Points on a hilly landscape, in no order, each with its height.
From any point a ball takes the steepest step (drop divided by distance) to one of its 2 nearest points. It stops when none of these is lower. Distance is the straight distance between rows; heights are no part of it.
K291 (h 178): 114, 108, 106, 113, 106, 99, 106, 122, 103, 118, 100, 96, 120, 117, 70, 68, 119, 96, 106, 106, 105, 74, 75, 115, 125, 116
K953 (h 250): 114, 100, 84, 75, 78, 126, 68, 48, 115, 105, 95, 108, 64, 118, 87, 89, 86, 121, 77, 87, 80, 100, 123, 136, 95, 98
K339 (h 113): 77, 95, 91, 105, 106, 118, 78, 82, 124, 96, 98, 118, 85, 93, 102, 139, 87, 112, 95, 98, 102, 96, 79, 82, 90, 113
K761 (h 616): 96, 97, 106, 78, 72, 61, 104, 76, 63, 93, 102, 108, 105, 109, 95, 101, 80, 58, 99, 124, 86, 119, 115, 127, 92, 91
K295 (h 354): 132, 113, 110, 133, 114, 95, 122, 140, 96, 98, 114, 75, 106, 117, 110, 75, 129, 87, 112, 96, 106, 80, 104, 80, 93, 111
K346 (h 338): 82, 104, 106, 103, 96, 94, 115, 97, 117, 98, 107, 107, 113, 82, 81, 88, 88, 106, 98, 86, 99, 109, 74, 90, 147, 98
K425 (h 391): 115, 87, 95, 74, 93, 90, 97, 116, 111, 128, 104, 82, 113, 87, 110, 61, 114, 140, 127, 122, 89, 119, 120, 116, 91, 102
K597 (h 279): 94, 117, 107, 118, 100, 82, 120, 105, 75, 80, 101, 90, 109, 99, 118, 117, 91, 59, 86, 98, 114, 111, 106, 82, 101, 84
K765 (h 450): 89, 104, 89, 110, 120, 125, 79, 129, 91, 108, 86, 111, 99, 80, 114, 129, 106, 112, 86, 67, 123, 79, 87, 78, 95, 110
K465 (h 430): 75, 87, 87, 100, 111, 126, 80, 115, 89, 88, 84, 103, 107, 53, 124, 145, 105, 118, 78, 96, 119, 110, 151, 76, 74, 94
K629 (h 679): 81, 91, 118, 121, 113, 82, 115, 108, 109, 84, 112, 122, 108, 98, 89, 128, 107, 80, 112, 139, 123, 125, 62, 76, 80, 104
K786 (h 664): 91, 88, 113, 116, 111, 98, 104, 86, 106, 85, 101, 121, 97, 115, 85, 133, 106, 76, 101, 127, 121, 99, 56, 94, 69, 106
K684 (h 404): 102, 117, 92, 124, 113, 122, 100, 111, 117, 90, 97, 99, 98, 113, 87, 97, 100, 104, 104, 64, 93, 66, 70, 83, 131, 115
K145 (h 486): 99, 111, 100, 125, 117, 101, 111, 108, 115, 68, 115, 82, 90, 94, 134, 120, 102, 113, 96, 75, 95, 106, 111, 44, 103, 101
K535 (h 22): 101, 79, 91, 106, 115, 108, 79, 124, 76, 114, 75, 109, 109, 80, 116, 135, 119, 116, 92, 113, 125, 98, 122, 104, 53, 97
K189 (h 247): 89, 115, 107, 103, 85, 81, 111, 101, 76, 89, 94, 88, 110, 96, 108, 102, 79, 60, 84, 77, 112, 101, 99, 98, 136, 81
K239 (h 91): 80, 95, 87, 68, 84, 116, 69, 77, 117, 125, 76, 143, 90, 81, 97, 101, 84, 139, 89, 90, 88, 110, 94, 115, 119, 114
K81 (h 398): 93, 105, 91, 123, 124, 114, 83, 115, 94, 85, 94, 109, 95, 79, 128, 149, 106, 101, 79, 86, 123, 101, 107, 61, 78, 103
K565 (h 429): 134, 98, 93, 77, 86, 111, 88, 119, 121, 138, 106, 79, 106, 108, 98, 46, 109, 138, 117, 108, 79, 98, 112, 118, 112, 106
K568 (h 466): 146, 92, 93, 88, 84, 109, 86, 116, 98, 124, 95, 62, 94, 124, 98, 53, 113, 116, 121, 107, 80, 90, 125, 123, 89, 102
K448 (h 146): 119, 91, 92, 116, 126, 111, 95, 121, 73, 99, 92, 104, 92, 104, 118, 134, 117, 93, 96, 109, 130, 92, 114, 94, 36, 94
K848 (h 278): 73, 111, 99, 107, 97, 109, 90, 70, 134, 77, 116, 97, 90, 93, 91, 118, 75, 106, 97, 81, 88, 102, 72, 67, 136, 103
K930 (h 355): 89, 83, 112, 96, 105, 82, 110, 120, 68, 86, 87, 103, 114, 72, 135, 125, 104, 94, 95, 129, 107, 118, 140, 89, 70, 93
K530 (h 369): 89, 116, 109, 125, 105, 108, 108, 109, 108, 87, 98, 104, 109, 103, 86, 109, 85, 95, 90, 71, 108, 89, 65, 73, 134, 96
K582 (h 386): 95, 80, 109, 98, 114, 87, 114, 130, 122, 113, 128, 92, 126, 62, 121, 73, 129, 144, 116, 129, 95, 127, 119, 85, 107, 101
K611 (h 46): 84, 102, 81, 107, 109, 133, 70, 58, 127, 79, 121, 96, 77, 95, 105, 138, 87, 103, 94, 90, 97, 87, 98, 82, 91, 101
K918 (h 448): 118, 109, 89, 119, 118, 137, 80, 127, 106, 109, 94, 87, 99, 110, 101, 98, 109, 115, 106, 62, 95, 52, 88, 82, 111, 119
K244 (h 179): 104, 95, 88, 92, 99, 110, 77, 142, 93, 145, 66, 112, 113, 79, 109, 96, 104, 125, 102, 88, 115, 91, 91, 106, 110, 111
K663 (h 320): 86, 115, 79, 116, 97, 117, 83, 75, 78, 86, 104, 94, 92, 105, 89, 139, 86, 58, 68, 96, 113, 98, 103, 96, 91, 85
K422 (h 465): 82, 80, 90, 77, 102, 112, 78, 105, 89, 106, 76, 97, 113, 59, 132, 122, 92, 131, 93, 88, 101, 112, 139, 91, 92, 88
K353 (h 403): 99, 92, 98, 71, 90, 83, 113, 89, 89, 91, 105, 72, 95, 92, 126, 88, 92, 99, 112, 100, 75, 118, 140, 115, 88, 81
K577 (h 248): 107, 101, 113, 108, 96, 81, 122, 86, 100, 81, 120, 85, 91, 131, 83, 88, 104, 66, 115, 107, 87, 92, 96, 111, 88, 94
K440 (h 287): 111, 96, 110, 111, 114, 94, 119, 101, 115, 102, 119, 111, 108, 110, 87, 90, 127, 96, 123, 137, 106, 99, 71, 105, 85, 108
K787 (h 108): 119, 79, 78, 75, 99, 107, 88, 104, 93, 106, 94, 57, 98, 98, 116, 86, 102, 128, 114, 99, 81, 107, 147, 102, 55, 84
K993 (h 245): 87, 102, 103, 97, 103, 111, 106, 82, 137, 88, 120, 87, 91, 94, 108, 104, 95, 118, 109, 87, 82, 104, 92, 80, 118, 103
K213 (h 199): 86, 92, 91, 81, 102, 112, 95, 100, 132, 111, 109, 94, 103, 78, 118, 87, 99, 144, 122, 94, 78, 111, 103, 95, 111, 109
K583 (h 211): 108, 120, 106, 94, 77, 81, 119, 99, 83, 99, 89, 83, 102, 105, 101, 77, 84, 80, 94, 78, 93, 92, 114, 118, 143, 83
K563 (h 195): 127, 86, 76, 93, 103, 110, 95, 98, 79, 93, 111, 59, 84, 104, 113, 102, 113, 100, 106, 91, 91, 97, 140, 109, 41, 79
K43 (h 166): 106, 103, 83, 73, 90, 127, 65, 95, 103, 137, 73, 132, 83, 104, 92, 94, 87, 136, 86, 85, 93, 88, 96, 125, 106, 116
K282 (h 502): 124, 96, 100, 94, 97, 103, 105, 105, 99, 117, 101, 88, 97, 117, 103, 75, 110, 106, 116, 106, 91, 96, 104, 124, 93, 100
K57 (h 229): 103, 112, 103, 111, 99, 103, 107, 106, 111, 105, 96, 114, 111, 113, 43, 65, 105, 107, 96, 88, 98, 74, 70, 113, 145, 115
K277 (h 432): 96, 89, 93, 73, 86, 98, 89, 97, 85, 109, 77, 78, 104, 79, 123, 94, 84, 117, 96, 93, 89, 122, 142, 111, 102, 87
K834 (h 111): 90, 93, 86, 94, 101, 126, 84, 45, 127, 77, 115, 97, 73, 120, 92, 123, 90, 92, 96, 103, 93, 103, 92, 107, 86, 97
K981 (h 177): 89, 94, 98, 101, 113, 106, 89, 109, 121, 111, 98, 119, 102, 90, 109, 118, 108, 122, 113, 108, 105, 97, 82, 93, 95, 109
K280 (h 405): 115, 105, 116, 122, 124, 83, 134, 128, 111, 90, 124, 91, 105, 104, 119, 91, 117, 103, 106, 110, 103, 107, 98, 73, 96, 102
K806 (h 122): 128, 105, 109, 100, 104, 83, 112, 116, 91, 119, 114, 99, 112, 118, 65, 48, 128, 92, 116, 128, 101, 80, 86, 134, 106, 112
K466 (h 311): 90, 111, 103, 107, 93, 111, 101, 91, 136, 88, 113, 101, 97, 93, 72, 91, 87, 117, 97, 63, 85, 103, 71, 78, 164, 109
K802 (h 352): 90, 123, 102, 126, 102, 107, 98, 79, 109, 59, 119, 73, 95, 107, 113, 127, 81, 73, 86, 78, 105, 104, 102, 61, 110, 86
K444 (h 180): 102, 96, 96, 87, 88, 119, 86, 46, 122, 100, 103, 118, 63, 130, 78, 101, 92, 112, 94, 107, 84, 90, 91, 124, 94, 108
K489 (h 534): 117, 105, 100, 89, 91, 103, 98, 84, 93, 115, 89, 106, 88, 130, 79, 80, 101, 95, 97, 98, 92, 84, 96, 136, 107, 96
K142 (h 203): 102, 91, 104, 101, 116, 96, 100, 130, 92, 113, 87, 116, 112, 89, 119, 104, 111, 102, 106, 112, 115, 107, 92, 103, 84, 102
K634 (h 297): 124, 108, 111, 114, 110, 88, 119, 115, 79, 94, 108, 80, 94, 130, 98, 81, 111, 72, 108, 97, 98, 72, 100, 107, 86, 103
K825 (h 357): 92, 77, 104, 85, 103, 90, 104, 117, 120, 118, 103, 112, 117, 73, 113, 82, 119, 132, 124, 132, 96, 127, 107, 107, 99, 102
K588 (h 319): 78, 91, 109, 104, 104, 91, 114, 103, 101, 79, 100, 102, 108, 79, 125, 123, 93, 91, 104, 118, 103, 124, 115, 82, 88, 94
K778 (h 110): 100, 108, 99, 89, 91, 98, 93, 118, 88, 135, 69, 119, 110, 99, 88, 84, 92, 111, 93, 84, 111, 96, 94, 122, 124, 104
K974 (h 210): 84, 105, 105, 103, 93, 92, 103, 98, 89, 106, 73, 132, 114, 104, 70, 109, 79, 81, 85, 104, 119, 105, 60, 108, 118, 99
K52 (h 148): 87, 89, 93, 64, 86, 109, 89, 93, 126, 132, 92, 122, 98, 77, 105, 84, 93, 148, 106, 107, 83, 119, 108, 115, 124, 113
K905 (h 347): 81, 95, 123, 97, 95, 70, 125, 90, 103, 77, 121, 98, 110, 93, 112, 97, 104, 78, 120, 134, 90, 128, 106, 91, 87, 93
K575 (h 498): 115, 105, 83, 120, 118, 143, 82, 97, 113, 100, 109, 78, 79, 119, 105, 107, 111, 112, 105, 59, 97, 59, 104, 86, 88, 108
K528 (h 286): 89, 109, 96, 113, 90, 107, 94, 75, 91, 77, 96, 92, 93, 121, 72, 114, 70, 54, 78, 85, 111, 88, 88, 99, 117, 92
K553 (h 564): 105, 111, 106, 86, 73, 94, 103, 71, 114, 106, 94, 126, 86, 123, 65, 63, 95, 114, 91, 104, 82, 98, 89, 132, 130, 105
K417 (h 168): 96, 118, 104, 89, 82, 93, 93, 93, 91, 122, 66, 137, 104, 115, 67, 89, 80, 94, 79, 91, 109, 103, 77, 123, 134, 109
K367 (h 127): 107, 86, 88, 91, 111, 106, 75, 134, 78, 141, 62, 117, 113, 89, 114, 113, 113, 115, 101, 109, 124, 92, 98, 117, 75, 105
K710 (h 374): 98, 100, 108, 94, 90, 65, 122, 100, 80, 74, 123, 78, 103, 102, 123, 90, 95, 69, 115, 111, 86, 113, 131, 102, 81, 89
K868 (h 241): 90, 92, 113, 118, 117, 99, 108, 106, 123, 105, 112, 121, 101, 103, 71, 105, 115, 105, 110, 112, 112, 96, 45, 89, 98, 117
K156 (h 323): 104, 87, 106, 91, 101, 86, 112, 103, 113, 121, 113, 121, 110, 89, 82, 69, 119, 118, 113, 136, 104, 113, 78, 116, 106, 106
K126 (h 631): 89, 89, 104, 94, 88, 87, 100, 81, 59, 94, 90, 110, 106, 98, 103, 121, 92, 64, 94, 130, 109, 114, 111, 122, 71, 92
K696 (h 167): 114, 123, 102, 92, 90, 89, 112, 112, 84, 121, 80, 102, 112, 107, 80, 66, 91, 95, 87, 82, 100, 87, 100, 128, 147, 100
K752 (h 249): 92, 108, 113, 113, 94, 88, 108, 90, 84, 83, 93, 107, 106, 128, 53, 107, 83, 57, 93, 102, 118, 92, 62, 106, 116, 107
K789 (h 586): 105, 102, 112, 75, 79, 76, 117, 79, 108, 108, 109, 110, 98, 109, 87, 66, 99, 97, 104, 112, 78, 118, 105, 129, 117, 100
K4 (h 647): 85, 86, 106, 102, 99, 89, 92, 81, 84, 92, 86, 129, 100, 112, 97, 133, 92, 69, 101, 147, 122, 112, 79, 115, 68, 100
K875 (h 529): 107, 107, 95, 115, 116, 117, 93, 95, 109, 88, 111, 85, 89, 106, 118, 127, 104, 99, 98, 75, 104, 84, 105, 76, 90, 92
K602 (h 240): 116, 98, 82, 66, 75, 119, 70, 78, 108, 124, 80, 112, 79, 103, 100, 79, 89, 142, 89, 85, 80, 103, 123, 132, 103, 99
K39 (h 246): 123, 93, 93, 103, 117, 101, 99, 118, 79, 95, 100, 79, 93, 107, 128, 110, 111, 95, 103, 101, 105, 94, 125, 95, 54, 94
K766 (h 212): 104, 99, 120, 111, 88, 59, 137, 91, 102, 82, 143, 90, 107, 106, 72, 76, 107, 65, 113, 112, 90, 102, 84, 108, 109, 96
K547 (h 444): 107, 108, 110, 131, 119, 104, 123, 131, 115, 86, 117, 97, 100, 96, 119, 110, 116, 115, 110, 85, 99, 94, 89, 51, 106, 109
K928 (h 315): 94, 116, 116, 130, 109, 87, 133, 104, 97, 67, 120, 80, 102, 113, 111, 114, 96, 69, 96, 87, 105, 101, 92, 58, 106, 94
K709 (h 602): 98, 111, 110, 72, 63, 61, 112, 75, 75, 100, 98, 110, 92, 115, 89, 74, 83, 72, 98, 105, 75, 112, 114, 136, 118, 91
K102 (h 353): 82, 106, 89, 115, 112, 119, 91, 83, 91, 76, 108, 90, 97, 85, 114, 153, 94, 78, 74, 96, 123, 106, 115, 77, 83, 87
K418 (h 392): 79, 94, 104, 99, 104, 105, 101, 110, 74, 78, 83, 92, 116, 62, 138, 136, 95, 96, 77, 105, 116, 116, 153, 73, 87, 84
K421 (h 176): 115, 101, 113, 99, 92, 63, 130, 115, 87, 104, 131, 94, 110, 108, 83, 56, 122, 75, 116, 112, 91, 98, 97, 121, 104, 102

Where does a ball stop that starts at each point below?
K145 => K806
K4 => K825
K918 => K239
K489 => K825
K81 => K778

Call two points neighbours if one is among the 2 nearest of the other. Go from one point of each pair to the other, from neighbour to neighbour, staying as low as possible. Name the highest point that can't be avoided.
K535 / K778 => K244
K535 / K806 => K57
K239 / K806 => K953
K787 / K611 => K39
K535 / K611 => K142
